The views of a scene show one set of named points, each view turned or mirrored, shifted and resized as a whole, with a little noise and some points left out.

Scene 1
View 1
q460: [ -2   4   5  -6 -13  -9  -3 -16 -19   8  -8  16   1 -14   3 -20   0   5
   2   9  -8 -10 -10   0  -2 -14 -11  11   3   1   1   4 -13  13  -1 -19
  10   5  -2   3   6  -9 -10  -1   7  -5   4 -13]
q422: [  7  10   4   1  -6  -1   0 -17  -3   3  -2  -2  16   4   1 -16   1   9
  -1   9   1  -1  -7   0  -3 -15  -8   5 -10   7   6   2 -11  21 -10  -3
   9  14  -3   3   0   4  -1  -7   9   2  -8  -8]
q584: [ -1  -1 -11 -10  -6  -4  14  -3 -21   2  -4   1  11 -15   3 -19  -2   1
  -2  13 -16 -10  -6   7  -7  -7   6  -1  -2  15  10  -7 -17  15  -3  -1
  16   5  -9  15   6  -7   2 -12  20   4  -6 -10]
q731: [  8  17  13   3  -5   0 -10 -24   3   5  -1   1  17  10   2 -16   2  10
   0   7   8   3  -7  -4  -4 -21 -17   7 -13   5   4  10 -10  21 -16  -6
   7  17   0  -6  -3   6  -1  -3   2  -1  -5  -7]
q342: [  1   4  -1  -5  -8  -4   5 -12 -13   3  -3   3  10  -7   2 -18   0   4
   0  11  -9  -7  -7   4  -5 -12  -3   4  -4   9   6   0 -13  17  -6  -4
  13   8  -5   7   3  -4  -2  -7  14   2  -5 -10]
q461: [  4   9   5  -1  -8  -3  -1 -16  -6   4  -3   2  12   0   2 -18   1   7
   0   9  -1  -3  -8   0  -5 -15  -9   7  -7   5   4   3 -12  18  -9  -5
   9  12  -2   1   1  -1  -4  -4   9   0  -5 -10]
q730: [ 16  14  26  19 -20  -5 -15 -34  18   7  -1   1  14  19   2 -14   4  22
   3   7  15   3 -14  -9   4 -23 -26  19 -11 -14  -4  17   0  24 -11  -8
  -3  22   0 -14  -3  13 -16  11  -6  -3  -3 -14]
q784: [ 10  14   9   4  -3   2  -4 -20   4   4   1  -6  20  11   0 -16   2   9
  -1   9   6   3  -6  -2  -4 -18 -13   4 -15   7   5   6 -10  23 -15   0
   9  18  -3   0  -2   9   2  -7   6   1  -9  -6]
q136: [  0  -1   3  -1 -19 -11   3 -16 -15   7  -7  11   3 -13   3 -19  -2   9
   2  11  -9 -12 -13   2   1 -12  -6  12   4  -3   0   3 -11  14   2 -14
   8   7  -3   3   7  -7 -12   1  10  -2   0 -16]
q981: [ 12  12  15  10 -12  -2  -7 -25   7   5  -1  -2  15  13   2 -15   2  16
   1   8   8   1 -10  -4   1 -19 -16  11 -11  -2   1  10  -6  21 -11  -4
   4  18  -1  -6  -1   8  -7   1   2   1  -6 -11]
q15: [ 10   0   0   9 -14  -2  12 -11   3   2   1  -9  17   4   0 -14   0  15
   1  12  -5  -5 -10   1   0 -10   0   4  -9   3   7  -1  -7  21  -5   7
   8  16  -9   7   2   5  -2  -4  15   6 -12 -11]
q204: [ -2  -9  -4  -3 -24 -15  13  -8 -24   7  -9  15  -4 -24   3 -19  -2   9
   3  13 -21 -20 -12   4   2  -6   2  12  11  -4   1  -3 -11  11  10 -17
  10   2  -8  10  12 -15 -14   2  15  -2   3 -21]
q76: [ -3   2  -4  -9 -10  -7   5  -9 -22   6  -7  10   4 -17   3 -20  -2   1
   0  11 -13 -12  -7   4  -5 -10  -3   6   2   8   5  -2 -16  12  -1 -13
  14   4  -5   8   7 -11  -5  -6  14  -1   0 -12]
q117: [ -3   2 -11 -12  -1  -1  12  -3 -21   2  -3   1  13 -14   2 -20  -2  -2
  -1  12 -14  -8  -3   6  -9  -9   6  -3  -3  17  10  -7 -19  15  -6  -2
  18   5  -8  15   5  -6   5 -15  20   4  -7  -8]
q672: [ 15  14  28  17 -21  -6 -18 -36  14   9  -4   6  11  16   3 -15   3  22
   5   6  15   2 -15 -10   4 -24 -29  21  -9 -16  -5  18   0  22  -8 -14
  -3  20   3 -16   0   9 -19  12  -7  -5   0 -14]
q991: [ -5   3  -3 -14  -8  -8   2  -9 -29   7  -9  16   1 -23   3 -23  -2  -2
   1  10 -14 -13  -7   4  -6 -12  -2   6   4   8   5  -2 -18  11  -1 -17
  14   1  -3   8   8 -13  -5  -6  14  -3   3 -12]
View 2
q204: [ -6 -10  -3  -1   2  -3  -5  -1  -6  -8  -9  -1   0  -6  -8   8   0  -6
 -15   8  -2   8   0   0  -1  -3  -4  -2  -3   9   7   5   5   1   1  -5
   1  -1   1   5   6 -14   7   1  10  10  -7  -4]
q117: [  1 -11  -7  -5  -6   1  -5  -2   0  -3  -3   7   9  -2   0  10  -2  -3
 -16   4  -5   0   1  -1   4  10  -4  -3   5   0   8  -4   2  -1   5   3
   0 -14  -5  -6   1   4   6  -7  10  -1  -9   2]
q730: [  1   6 -25  12  -5   9 -13  -1   0  -8  -7  -7  -7   1  -6  -4  -9  15
  10  -3   4  -6   8  -5  -4 -14  -7   1  11  -4 -17  -7  -5  12   4  -6
  20  13   9   7  -5   2  -7   0   8   2  19  -3]
q461: [  1  -4 -14   4  -5   5 -10  -1   0  -5  -5   1   2   0  -3   5  -5   5
  -4   1   0  -3   3  -4   1   0  -4  -2   8  -2  -2  -4   0   4   4  -1
   8  -2   2   0  -1   3   1  -4   9   0   2   1]
q991: [ -4 -15  -4   0   1   4 -10  -2  -4  -6  -2   3   3   0  -3   7   1  -5
 -15   5   1   0  -4  -5   2   5  -2  -3   0   4   7   3   2   1   0   1
  -1  -6   4   0   5  -5   6   0   9   2  -8   2]
q672: [  0   3 -23  13  -2  10 -16  -1  -2  -7  -6  -8  -9   2  -7  -5  -8  14
  10  -1   7  -6   6  -7  -5 -14  -5   1  10  -3 -16  -5  -5  12   2  -7
  19  15  12   9  -3   0  -7   2   8   3  19  -2]
q76: [ -2 -11  -6  -2  -2   1  -7  -2  -3  -5  -4   4   5  -2  -3   9  -1  -3
 -14   4  -2   2  -1  -1   2   5  -3  -3   2   2   7   0   4   0   3   0
   1  -8  -1  -2   4  -3   6  -3  10   2  -8   1]
q136: [-5 -7 -8  2  1  2 -8 -1 -4 -7 -7 -1  0 -2 -6  5 -3  0 -8  5  0  3  1 -3
 -1 -3 -4 -2  1  4  1  1  2  3  1 -3  4  1  3  4  3 -8  3  0 10  6 -1 -2]
q342: [  1  -7 -10   0  -3   3  -7  -2   0  -5  -5   3   4  -2  -3   6  -4   1
 -10   2  -2  -1   2  -2   2   4  -3  -2   6   1   2  -2   1   2   4   0
   4  -6  -1  -2   1   2   3  -4   9   1  -3   0]
q15: [  3   3 -16   0 -10   0  -2  -2   2  -5 -11   1   4  -6  -2   6  -5   6
  -4   1  -6   2   8   2   1  -1  -6  -2   9  -1  -3  -6   2   3   8  -4
  10  -5  -6  -2  -4   4   1  -7  12   2   3  -4]
q981: [  2   2 -21   6  -7   8 -10  -1   1  -6  -6  -2  -2   1  -3   0  -7  11
   4  -1   2  -4   6  -3  -1  -5  -4   0  11  -3 -10  -7  -2   7   4  -3
  15   4   4   2  -4   5  -3  -3   9   0  11  -1]
q584: [  0  -9  -6  -4  -5   0  -4  -2  -1  -4  -6   6   8  -3  -2  10  -2  -3
 -15   4  -5   2   1   0   4   8  -3  -3   5   1   7  -3   3  -1   4   1
   1 -12  -5  -5   1   1   6  -6  11   1  -8   0]
q731: [  3  -2 -20   6  -6  10 -13  -2   2  -4  -2   0   0   4  -1   1  -7  10
   2  -2   2  -8   4  -5   0  -1  -4  -1  11  -6  -8  -7  -4   7   5   0
  13   1   6   1  -3   8  -3  -4   9  -3   8   1]
q784: [  5   0 -20   4  -9   8 -10  -2   3  -5  -4   2   2   1  -1   3  -7   9
   1  -2  -1  -6   6  -3   1   1  -5  -2  12  -6  -7  -9  -4   6   6   0
  13  -3   1  -2  -5  11  -2  -6  10  -4   6   0]
View 3
q584: [  4  -5   7  -9   8  -7   4   5   7   1  -6 -11   2   6   2  -1  -6  -3
  -3   3   6  -4   8  -2  -4   0   7  14  -1   9  -6   2  11  -6  -3   1
   3   0   3   3  -3  -7   5   6   0   6   2   4]
q784: [ -1  -2 -13  -5   4  -3  -4   3   7   9  -1   0   9  -7  -8   4  15  -3
  -5   6   5   0  -1  -1  -1  -5  10   3   0   5   0   3  -3  -3  -1  -7
   0  -1   1  11   0 -16   4   3  -4  -3   2  -1]
q461: [ 2 -4 -6 -3  4 -3 -5  1  7  4 -1 -4  4 -2 -4  4  7 -1 -4  2  5 -2  1 -4
 -3 -1 10  5  0  6 -4 -1  1 -2 -1 -2  0 -2  2  9  1 -9  4  4 -2 -2  0  1]
q981: [ -2  -6 -17  -1   2  -1 -10   1   7   7   2   2   8  -8  -9   6  15   2
  -5  -1   5  -1  -5  -4   0  -3  11  -1  -2   4  -1  -3  -8   0  -1  -6
   1  -1  -2  10   3 -12   5   2  -4  -5   0   0]
q672: [ -1  -8 -24   7  -2   4 -19  -5   8   6   7   6   7 -12 -10  10  20   5
  -5  -7   4  -2 -14  -8   1  -2  14  -9  -1   1  -2 -10 -16   5  -1  -5
   0  -3  -4  14   7  -8   5  -2  -4 -12  -3   2]
q422: [  1  -4  -9  -5   5  -3  -3   3   7   6  -1  -3   7  -4  -5   3   8  -2
  -4   4   5  -1   1  -2  -2  -3  10   6  -1   6  -2   1   0  -3  -2  -4
   0  -1   1   9   0 -13   5   4  -3  -1   1   0]
q136: [ 4 -9 -1  0  4 -2 -9 -2  7 -2  0 -7  1  2  1  6 -3  2 -3 -6  5 -5 -2 -8
 -2  2  9  4 -2  6 -7 -8  2  0 -2  4  2 -2  0  6  3  0  7  2  0  1 -3  5]
q342: [ 3 -5  1 -5  6 -4 -1  3  7  2 -3 -7  3  1 -1  2  0 -2 -3  2  6 -3  4 -4
 -4 -1  8  8 -1  7 -5 -1  5 -3 -2  0  2 -1  2  6 -1 -8  4  4 -1  2  0  3]
q15: [ -2 -10  -8 -10   7  -5   1   5   9   2  -4  -4  11  -4  -8  -1   6   4
  -5  -3   7  -3   0  -1   2  -4   6   8  -4   8  -1  -1   0  -4  -4  -4
   4   0  -4   6  -3 -13   9   2  -3   3   5   3]
q730: [ -2  -7 -26   3  -1   3 -18  -3   8   7   5   6  10 -13 -11   9  21   5
  -5  -7   5  -2 -13  -6   2  -4  13  -7  -2   2   0  -8 -16   4  -1  -6
   1  -3  -5  15   6 -10   6  -2  -4 -11  -1   1]
q117: [  5  -2   8  -9   8  -7   5   5   7   2  -5 -11   2   5   2   0  -5  -5
  -3   7   6  -2  10  -2  -6  -2   8  15   0   9  -5   4  13  -7  -3   0
   2   0   4   3  -3  -9   4   7  -1   6   2   2]
q991: [  8  -5   9   0   4  -3  -5  -1   5   0  -1 -11  -5   7   6   5  -8  -4
  -2   2   4  -4   6  -7  -7   3  10   9   0   7 -10  -4  10  -2  -2   5
   1  -2   4   4   2   0   3   5   0   2  -3   4]
q204: [  6 -14   8  -2   5  -3  -6  -2   7  -7  -3 -12  -2   8   4   3 -13   4
  -3 -11   5  -9   0  -9  -3   5   7   8  -4   8 -10 -12   7   0  -3   8
   4  -1  -1   2   1   6   9   1   2   5  -2   9]
q731: [  0  -1 -15   0   2  -1  -8   0   7   9   1   1   6  -8  -6   7  15  -3
  -5   5   4   0  -2  -3  -3  -3  11   0   1   4  -1   0  -5  -1  -2  -6
  -1  -2   1  12   3 -14   3   4  -4  -6   0  -2]
q460: [  6  -6   1   3   3  -1 -10  -2   6   1   1  -7  -3   3   3   8  -2  -1
  -3  -1   4  -6   1  -8  -5   3  10   3   0   6  -9  -7   3   0  -2   3
   0  -3   2   6   4   0   3   4   0  -2  -4   4]
q76: [  6  -7   6  -4   6  -5  -1   2   7   0  -3 -11  -1   6   3   3  -7  -3
  -2   2   6  -4   7  -5  -5   1   8  11  -1   8  -8  -2   9  -4  -2   3
   1  -1   3   3   0  -4   5   4   0   4   0   5]
View 4
q117: [ -3   3  -1   6  -4 -11  -1   0  -7   1  -3   3  12  -8   2  -1   2   0
   5  -3   3  -3  -3  -2  -1 -13   6   5  -5  -7   9 -10   4  -6  -7  -3
  -3   2  -6  -4   4   6 -15   0  -5   5  -5   1]
q784: [ -6   6   7  10   3  -8   3   6   3  10   7   3   6  -3  -5   2   2  -5
   5  -2   5   8  -5  -4  -5   0   0   1  -7  -5 -10  -4  12  -3   3  -2
   0  -1   8  -3  -5   1  -3   3  -2   1   3   0]
q672: [ -9  15   9   6   3 -10  -2   8  15  12  11   1  -1  -1  -9  -2   0 -15
   4  -3  -1  10   6  -4 -12  11  -7  -4   2   3 -18   1  17  -1   5   9
   0   9  17   0 -14  -7  13   4   3   2   9  -1]
q461: [ -5   7   5   7   0 -10  -1   3   2   6   3   3   6  -4  -3  -1   1  -5
   4  -3   1   2   0  -3  -6  -3   0   2  -2  -4  -3  -5   9  -3  -2   1
  -1   4   4  -3  -3   1  -3   2  -2   3   1   0]
q342: [ -5   7   2   5  -2 -11  -3   3   0   3   0   4  10  -6  -1  -1   2  -5
   5  -3   1  -1   2  -3  -3  -7   1   3  -2  -5   3  -8   8  -5  -4   1
  -2   6   0  -2   1   3  -7   0  -3   5  -1   0]
q422: [-6  7  5  8  1 -9  0  5  1  7  4  4  7 -4 -3  0  1 -5  5 -2  3  4 -2 -3
 -4 -2  1  1 -5 -4 -5 -5 10 -4 -1 -1 -1  1  6 -3 -3  1 -4  2 -2  2  2  0]
q584: [ -4   5   0   5  -4 -12  -2   1  -5   1  -3   5  13  -8   2  -3   3  -2
   5  -3   2  -3   0  -1   0 -12   4   4  -3  -7   9 -10   5  -7  -7  -1
  -4   4  -5  -3   4   7 -14  -1  -4   5  -4   0]
q731: [ -5   7   7   9   3  -7   2   5   5  10   7   3   2  -2  -5   2   1  -7
   3  -2   3   7  -3  -5  -7   2  -1   2  -4  -4 -11  -2  11  -1   1   0
   1   1  10  -2  -7  -1   3   3   0   1   4   1]
q204: [ -6  12  -4  -1  -8 -18 -10   2   2  -2  -5   3  12 -10   1 -11   2 -10
   6  -4  -5  -8  14   0  -4  -9  -1   0   8  -1  13 -10   7  -7  -8   9
  -4  17  -5  -1   0   2  -7  -2  -1   8  -3  -2]
q991: [  0   4  -3   1  -6 -10  -6  -3  -2   1  -4   2   6  -8   2  -3   1  -5
   3  -5  -3  -7   6  -4  -7 -11   2   5   1  -4  11  -7   3  -6 -12   2
  -1  11  -4  -1   0   2  -5  -1  -2   9  -3   3]
q460: [ -2   8  -1   2  -4 -11  -6   0   4   3   0   1   3  -7  -1  -4   1  -9
   3  -5  -4  -4   7  -3  -9  -5  -1   2   4  -2   5  -4   6  -5  -8   5
  -1  12   2  -1  -4   0   1   1   0   7   0   2]
q981: [ -8  11   8   8   2  -9   0   7   7  10   7   3   5  -2  -7   1   1  -8
   5  -2   2   8   0  -3  -6   5  -3  -2  -3  -2 -12  -3  14  -1   4   2
   0   3  11  -2  -7  -2   2   3   0   1   6  -1]
q136: [ -5  10   0   2  -4 -14  -6   3   3   2  -1   3   7  -7  -2  -7   1  -9
   4  -3  -3  -3  10  -2  -6  -5  -1   0   4  -1   4  -7   8  -5  -6   7
  -3  13   0  -1  -3   0  -2   0  -1   7   1  -1]
View 5
q342: [  8   8   6   9  -2   2   6   5   9  -5  -8  -5   6   0  -4   1   1   8
  -2 -10   4   2   3  -6  12   3 -11   4   8  -4  -1 -11   6  -2  -1   1
  -7  -6  -3   1  -1  -8   4   5  -9  -1   4   3]
q991: [  6   9   3  19  -4  -5  -4  12  15  -3 -15  -9   3  -4  -4  -5   3  14
 -14 -21   9  14   7  -1  16   8 -13   6   2   0   0 -15   5   3   3  -6
  -3  -2  -6  -5   2  -6   6   8  -9   8   6   6]
q784: [  7   5   4  -6   6   6  10   1   8   1   5   1  13   4  -7  11   3   1
  12   2  -2 -15   7  -4  10  -6  -1   1  20 -12  -4  -4   2  -1  -3   3
 -12 -11  -1   8  -4  -6   4  -4  -9 -10  12  -3]
q422: [  7   6   5   1   2   5   8   3   9  -1  -1   0  10   2  -6   7   1   2
   6  -3   1  -8   3  -5  11  -2  -4   2  15  -9  -4  -6   3  -1  -3   1
  -8  -8  -2   5  -3  -6   4   0 -10  -6   9  -1]
q584: [  8   9   8  13  -5  -1   7   4   8  -9 -14  -6   7  -1  -3  -1   0  12
  -7 -14   6   7  -2  -8  15   4 -15   8   3   1  -1 -13   8  -8  -3   4
  -5  -6   0  -2  -2  -9   4  14 -11   0  -1   5]
q117: [  8  14  10   9   1  -1   3   7   7  -6 -15 -11  12   0  -6   0   1  14
  -9 -15  10   4   4 -12  18   6 -15  11   4   5  -2 -12   4 -10  -8  10
  -5 -10   1  -4   0 -13   4  17 -10  -1  -1   7]
q136: [  6   1   2  18  -9  -2   5   6  14  -7  -8   1  -1  -2  -2  -2   2   6
  -3 -11   0   9  -2   3   9   5 -11   0   5  -9   1 -14   9   6   8 -10
  -5   1  -6   1  -3  -1   7   0 -10   5   7   0]
q460: [  5   3   0  16  -7  -3  -3  10  17  -3  -6  -2   0  -2  -5  -1   3   8
  -6 -14   4   9   6   3  11   4  -9   0   7  -9   0 -12   5   9   8 -11
  -6   1  -8  -1   1   0   7  -1  -9   7  10   2]
q76: [  7  10   6  15  -4  -3   1   7  11  -6 -13  -7   6  -1  -3  -2   1  12
  -9 -16   7   9   1  -5  15   6 -13   7   4   1   0 -13   6  -1   0   0
  -4  -4  -3  -3  -2  -8   4  11  -9   3   3   6]
q981: [  6  -1   1  -2   0   7  12   1  10   0   9   7   6   3  -5  10   4  -4
  13   4  -6 -12   3   2   6  -7  -1  -3  19 -19  -2  -6   5   7   4  -6
 -11  -6  -2   9  -6  -1   6 -11  -8  -6  16  -5]
q204: [  7   2   3  30 -17  -7   7   7  12 -13 -16  -3  -6  -5   1  -7   0  11
 -11 -17   2  21  -9   1  12   8 -17   3  -3  -4   4 -18  14   4  10 -11
   0   5  -5  -3  -2  -2   6   9 -10   9   1   2]
q461: [  8   5   3   4   1   2   6   5  11  -2  -2  -1   8   1  -5   6   3   3
   4  -5   1  -4   4  -2  10  -1  -7   1  12 -10  -3  -9   4   1   0  -1
  -8  -7  -2   3  -2  -5   5   0  -9  -3  10   0]
q730: [  4  -9  -4  -3  -2   7  16  -1  14   0  17  16   2   4  -4  13   5 -11
  22  11 -13 -16   1   9   0 -11   5 -12  25 -30  -1  -3   6  15  12 -16
 -12  -2  -6  15  -7   7   8 -24  -8  -6  22 -10]
q15: [  8   3   7   3  -4   5  19  -4   3  -9  -4   2   8   3  -3   6  -1   2
   9   2  -5  -6  -9  -7   8  -3 -10   3  11  -9  -2  -9  10  -9  -1   5
  -7  -8   1   6  -9  -7   2   4 -12 -10   3  -2]
View 6
q342: [  4  10   4 -13 -12  10   3  -3  -5  -2  -4  -4 -14  -3 -11  -3   7   3
   3   3  -1   1   5   3   4  -3   5  -8   3   1   0 -12  -3   1   0  -9
   0  -8  -2   1  -3  -5  -2   0   3   5   3  12]
q76: [  2  13   8 -14  -8   3   7  -5  -2   3  -4  -3 -16   0 -12  -2  12   2
   1   5  -8  -2   6  -3   4  -4   4 -13   4   4   0 -11  -7  -1  -5 -15
   2 -12  -3   6  -5  -3  -3  -1   6   7   0  14]
q136: [ -1  11   3 -12 -12   7   2   2  -3  -6  -1  -2 -15  -2  -5   3   7   5
   6   0  -2   4   4  -4  10  -1   2  -6   1  -1   2 -13   1   3   4 -13
   6 -10  -1   6  -5  -3   6   7  -1   2   6   4]
q991: [  0  13   6 -13  -7   0  10  -3   1   3  -1  -2 -18   1 -10   3  13   1
   1   7  -9  -3   5  -3   3  -4   5 -12   3   3   2 -11  -4  -1  -6 -14
   4 -13  -5   7  -8  -2  -2   0   5   7   1  10]
q460: [ -4  11   0 -12  -8   0   8   4   0  -3   0  -3 -18   0  -3   9  10   3
   4   3  -6   2   2  -3   7  -2   4  -7   1   0   4 -12   3   1  -1 -14
   6 -12  -5   9 -10  -1   5   5   2   1   7  -1]
q672: [ -5  -1 -22  -8 -19  18  -9  18  -6 -24   2  -8 -12 -10   7  14  -7   8
  11  -6  13  14  -5  12  10   5   4  15  -3 -12   6 -16  20  11  20  -1
   9   1   2   0 -10  -7  16  17 -10 -16  22 -22]
q730: [ -4  -2 -22  -7 -21  23 -13  16  -9 -26   2  -9 -11 -12   4  10  -7   8
  11  -6  15  13  -4  12  10   5   5  15  -3 -12   4 -16  18  12  22   0
   7   3   3  -3  -7  -9  15  17 -10 -15  21 -16]
q584: [  7  14  13 -15 -11   9   4  -9  -5   5  -7  -2 -14   0 -16  -8  10   0
   1   6  -6  -3   8   0   3  -4   5 -15   4   4  -2 -11  -9  -1  -5 -13
  -3 -10  -2   1   0  -4  -6  -4   8  11  -4  22]
q15: [  9   7   5 -12 -21  25 -10  -4 -14 -10  -7  -5 -10  -8 -13  -8  -1   6
   7  -1   6   6   5   4  11   1   4  -4   3  -2  -3 -15  -1   4  12  -7
  -1  -2   2  -5   4  -9   1   4  -1   2   4  15]
q204: [ -4  17  16 -13 -11  -3   7  -1  -3   3  -1   4 -18   3  -7   5  13   6
   4  -1 -12   3   6 -23  20  -4  -3 -18   1   5   3 -14  -2  -1   1 -24
  11 -20  -4  13  -5   2   9   5  -1   6   1  10]
q117: [  8  13  11 -15 -11   9   6  -9  -5   5  -7  -4 -14  -2 -17  -9  12   0
  -1   8  -5  -5   9   5  -1  -5   8 -14   5   4  -3 -10 -11  -2  -8 -11
  -5  -8  -2  -1  -2  -5 -10  -6   9  13  -3  22]
q461: [  3   7  -4 -12 -13  13   0   2  -5  -7  -3  -6 -14  -5  -7   0   3   3
   5   3   4   2   3  10   2  -1   7  -1   2  -2   2 -12   2   3   3  -5
   1  -4   0  -1  -4  -5   0   3   1   1   8   5]
q981: [  2   1 -13 -10 -19  21  -9   7  -7 -16  -2  -9 -10  -9  -3   2  -4   5
   9  -2  11   7  -1  14   5   3   6   7  -1  -8   1 -14   7   8  13  -1
   2   2   2  -3  -5  -8   6   9  -3  -6  14  -4]
q784: [  6   2 -11 -11 -17  23  -6   3  -9 -13  -4 -11  -9 -10  -8  -5  -1   3
   6   2  12   4   2  21  -2   1  11   6   3  -7  -1 -14   4   6   8   2
  -3   4   2  -7  -3  -9  -3   4   2  -3  11   5]
q731: [  2   2 -15  -9 -14  18  -3   7  -5 -13  -1 -10 -12  -9  -4   2  -1   3
   6   2   9   4   0  21  -2   1  10   8   2  -8   2 -13   7   6   7   3
   0   2   0  -4  -7  -9   1   6   0  -5  13  -3]
q422: [  5   6  -5 -11 -16  18  -2   1  -7  -9  -4  -8 -13  -7  -8  -3   2   2
   4   2   5   3   4  14   0   1   8   0   2  -4   0 -13   1   5   5  -3
  -2  -1   0  -3  -4  -7  -1   3   2   2   7   6]

Which points are out of place in each view (at most two, in the order of its rows)? Write - if all are in place.
view 1 => q76
view 2 => -
view 3 => -
view 4 => -
view 5 => q584
view 6 => q136, q991
